The views of a scene show one set of named points, each view turned or mirrored, shifted and resized as a whole, with a little noise and some points left out.
In the rows, zero is written as 100.

Scene 1
View 1
(76): [102 131  97  80 120 149 114 111  75 113  57 101  75  86 117 127 100 100
 109  98  35  81  80 112]
(189): [123  89  99  98  77 130 123  96 112  99  91  81 103  76 106  83 117  75
  72 112 108 110  84 103]
(170): [ 91 126 106  64 107 141 111 120  80 101  68  99  72  98 127 142 105 109
 105 103  45  79  95  83]
(85): [ 99 100  80 106  82 112 133 111  94 107 103  68 102  99 136 106  77  77
  69 123 107 112  77  99]
(163): [120 110 105  84  99 147 114 100  97 103  68  97  88  74 102 101 122  89
  94 100  67  93  84 108]
(90): [ 91  90 107  73  64 109 121 119 107  84 110  75  94 106 135 123 104  92
  66 124 115 107 105  55]
(47): [ 83 118  89  83  96 118 125 125  80 104  91  79  83 112 146 140  76  98
  85 118  74  96  87  83]
(21): [109 100 100  89  84 127 122 106 101  99  90  83  95  87 117 104 108  84
  77 113  94 103  88  93]
(75): [140  68  93 121  57 120 131  82 132  97 109  68 125  67  97  49 120  53
  49 120 149 130  76 115]
(23): [119 108 101  89  98 144 117  99  97 105  71  94  90  76 105  98 116  85
  91 102  72  96  82 112]
(36): [107 105 104  81  90 133 118 108  98  99  83  89  89  88 116 110 111  90
  85 108  82  97  90  91]
(96): [122  68 113  88  50 116 121  98 130  81 112  74 111  80 107  79 132  74
  54 121 144 119 101  72]
View 2
(163): [ 87  91  82  95  76 107  73 122  98  74  85  82  88  98 104 102 132  92
  94 140 116  88  80 136]
(23): [ 89  88  80  96  82 112  80 120 105  81  85  86  89  98 104 101 128  90
  89 138 119  91  80 141]
(96): [ 51 158  95  85  99  91 114  65  87  97  90 112  84  97  82 141 112 121
  61 109 110 109  92 106]
(170): [ 70  65  81  96  85 108  46 147  66  49  81 106 108  94 109  82 125  91
 123 158  91  81  89 137]
(36): [ 70  98  84  93  93 105  80 112  85  77  85 106  97  95  98 105 118  99
  92 137 104  94  88 130]
(21): [ 70 100  82  92  99 109  89 105  91  85  85 111  98  95  96 109 114 100
  86 132 107  98  89 132]
(189): [ 77 115  83  93  94 109 104  90 106  98  88 101  86  97  95 120 117 101
  71 122 121 102  84 130]
(75): [ 79 145  85  91 104 111 142  54 130 129  92 104  77  99  85 143 110 109
  37 100 137 118  82 125]
(85): [ 65  88  75  95 126 122 106  97  95 101  84 142 114  93  95 106  94  97
  80 130 103 109  95 140]
(90): [ 38 119  89  87 112  96  85  96  57  73  84 138 111  93  89 115 102 115
  93 131  84 103 101 114]
(76): [ 93  49  74 100  82 120  53 152  92  61  82  93 103  95 114  77 129  79
 115 158 106  81  81 153]
View 3
(170): [112  94 142 116 110  89  90 102 113 119  34  74  80  60  96 114  91 122
  90  99 125 101  89  69]
(47): [ 97  92 120 117  96 104  73 106 129 122  50  81  76  74  86 116 114 104
  76  72 124 110 101  79]
(189): [105 104  98 100  90 136  76 120  98  97 101 101  94 113  98 107  83 111
  92  92  93  94 103 102]
(163): [115 104 122 109  98 114  88 112  93 102  72  93  94  89 106 113  71 123
  98 113 108  89  93  92]
(23): [113 104 115 114  91 115  84 113  96 101  74  97  95  93 107 115  73 118
  93 113 111  88  96  98]
(36): [108 100 118 105 100 117  82 112 105 107  73  89  87  90  96 110  87 117
  91  93 105  97  97  87]
(85): [ 92  97  95 113  79 127  63 115 124 111  84  98  83 101  88 115 112  94
  76  68 112 104 110  99]
View 4
(90): [ 91  85 106  89  95 107 121 101  65 120 103 104  68  88  85  92 128 115
 105 125  87  98  83  55]
(36): [ 92 114  83  91  82 101 115  80  89 119 109  86 101  95  86  78  98 104
 107 102  82  80  91  75]
(163): [ 97 133  75  88  80  94 112  73 101 121 107  81 109  99  88  68  80  98
 109  94  74  66  94  85]
(85): [ 77  96  98 117  84 126 109  80  78 117 115  93 111 101  90  99 141 112
 100  86  88 113  96  74]
(96): [113 129 116 107 130 113 104 104  72 116  74 126  56 114 100  91 147  96
  87 113  63  87  95  82]
(76): [ 80 111  58  79  49  91 120  61 106 123 132  57 136  84  79  67  58 108
 122  89  91  72  90  75]
(21): [ 93 114  89  96  87 106 112  82  86 119 105  92  97  98  89  83 109 105
 104 100  80  86  92  76]
(75): [110 156 113 136 134 131  88  85  84 112  73 124  89 134 110  96 163  86
  76  76  54  93 110 109]
(170): [ 82  93  68  68  53  86 129  76  93 124 128  65 111  75  74  69  63 115
 124 112  95  74  82  59]
(47): [ 70  72  85  92  60 110 124  79  78 121 131  75 112  80  77  89 108 123
 116 103 102 106  86  55]
(23): [ 94 134  75  95  80 100 109  71 102 119 108  81 116 102  89  73  88  98
 107  87  75  72  96  88]

Which points are out of place in each view (at most two, in the order of its rows)? Write none if all are in place.
view 1 -> (163), (90)
view 2 -> (36)
view 3 -> (170)
view 4 -> (21)

Scene 2
View 1
(158): [ 98  80  92  83 110  88 115 102  87  79 123 101  96  94  97  95 127 105
  65  69  91 105  75 127]
(80): [117  70 111  85 114  78 110 115  89  93 125  95  72  91  99 105 118  82
  85  89  86  84  68 150]
(29): [ 39 132  96  82  98  78 106  91  83  56  79  48  51  61 114  89 145 100
  95  64 105  84  93 116]
(153): [ 69 108 101  83 104  79 107 101  86  69  97  67  61  73 108  96 135  93
  91  73  97  86  85 128]
(209): [137  56 115  85 119  78 109 123  92 103 138 109  78 100  95 110 111  77
  82  95  80  85  63 161]
(214): [ 90  53  91  84 120  94 101  91  93  69 115  62  75  94  94  78 124 108
  69  62 102 108  57 106]
(91): [105  54  99  85 120  89 104  99  91  81 121  76  76  97  94  88 121  99
  72  72  95 101  58 123]
(34): [113 102 110  84 104  73 122 122  84  95 125 120  86  86 105 117 125  81
  85  91  79  81  88 163]
(132): [ 43  96  80  82 109  93 102  78  87  49  88  40  69  77 104  70 143 120
  72  48 111 110  76  86]
(104): [131  50  87  85 116  94 122 108  88  92 150 136 124 115  86 100 118 109
  45  71  82 119  67 133]
(50): [ 66 146  81  82  88  80 133 103  78  69 113 128 116  80 110 107 145 113
  61  61  88 105 115 131]
(213): [115  88 104  85 108  78 120 117  85  93 132 122  95  93 101 111 123  89
  74  85  81  90  83 154]
View 2
(214): [ 96  98 119  89 114 110 121 125  66 119  95  73 106 121  92 144 112  62
  86 126 144  89 111  92]
(29): [ 88  85  89  40 152 131  82 112  63 122  87  43  77 132 107 153  96  67
  48 152 107  91 112 137]
(153): [ 99  93  93  59 143 126  90 108  73 113  93  59  82 127 103 132  99  71
  71 139 107  99 108 115]
(158): [110 109 108  85 119 104 103 103  91  98  89  83 103 122 105 122 116  66
 101 123 121  83  94 101]
(50): [112 114  92  55 131 101  67  81 111  81  70  74  95 129 132 128 119  62
  88 138  91  58  77 148]
(132): [ 83  89 114  59 125 114 104 127  58 127  79  50 101 126 103 178 109  53
  52 145 141  70 113 132]
(104): [123 125 119 111  96  88 113  98 109  83  90 108 117 117 107 105 128  64
 132 106 128  76  82  82]
(91): [105 104 115  95 115 110 120 116  75 111  99  84 104 120  94 125 110  67
 100 118 134  96 106  81]
View 3
(209): [ 86  96 113 104  99 102 113  98  87 104  83 115 104 105  72 124  81 110
 106 110  80  98 140  97]
(214): [ 92  91  87  81  98  58 102 110 125  92  84  73 115 128  99 137 106 113
 105 109  78 112 116 121]
(29): [ 92  46  92  91 111  89 101 109 144  58 107  69 107 154  94  97 125  97
 124  91  74 124 119 167]
(34): [ 85  81 118 121 101 121 118 104  97  89  98 107  93 107  77 100  90  98
 114 100  85 113 130 116]
(50): [ 86  80 111 135  96 112 125 124 127  76 115  67  83 109 112  87 110  85
 122  91  97 143  92 137]
(132): [ 94  69  80  81 103  54 100 118 151  72  99  50 112 148 113 121 127 104
 114 100  77 126 103 152]
(213): [ 86  92 115 118  97 110 119 108  98  94  94 100  94 103  84 110  89 100
 111 103  88 114 123 108]
(158): [ 88  95 102 107  95  86 114 113 114  92  93  81 100 111  99 119  99 102
 109 104  87 119 111 115]
(91): [ 89  91  96  89  98  72 105 106 113  96  84  86 110 121  90 133  98 112
 104 109  78 108 123 113]
(153): [ 90  62  99  96 107  92 105 106 127  73 100  83 106 139  87 106 111 101
 118  97  76 117 125 145]
(80): [ 88  86 108 101 101  99 110 100  99  94  87 105 104 115  76 118  90 107
 109 105  78 103 136 111]
(104): [ 85 123 107 117  85  85 123 117  97 113  86  85  95  84 104 132  84 105
 101 112  96 116 103  84]
View 4
(80): [100  99 110  92  89 133  96 101 105 114 104 116  71 103  93 104 102 109
  91  95 107 102 104  97]
(209): [106 106 107  92  84 144  98 103 107 118 104 115  67  99  82 105 106 123
  94  85 107  95 113  87]
(91): [ 91 103 106 112 102 116 103 101 103 111 112 137  75 100 100  95 108 111
  92 101 101  97  83 107]
(29): [ 80  72 118  91 101  93  93  89 101  99 101 118  89 120 134 104  82  53
  76 131 108 124  74 133]
(214): [ 85 101 106 120 110 104 107  99 101 109 115 145  78 100 109  92 109 105
  93 108  99  98  71 116]
(132): [ 75  87 110 120 115  76 105  89  98 102 111 146  92 108 133  92  97  70
  82 129 100 109  58 138]
(158): [ 98 108 104 115  97 100 108  88 103 120 104 134  91  97 103  97 101  99
  83 104 108  90 102 110]
(50): [105 103 106 105  87  79 106  67 104 127  87 115 115 102 114 107  80  64
  64 116 122  95 130 119]
(104): [111 128  96 125  92 109 115  87 105 132 105 138  91  85  83  95 110 126
  87  87 110  71 123  92]
(213): [108 107 106  97  83 123 101  90 106 123  97 113  85 100  91 107  97 104
  83  94 114  92 124  96]
(34): [107  97 110  84  79 129  94  92 106 119  95 104  81 105  94 111  92  96
  83  96 115 102 123  95]

Which points are out of place in each view (at most two, in the order of its rows)? Write none if all are in place.
view 1 -> none
view 2 -> (91)
view 3 -> none
view 4 -> (158), (34)
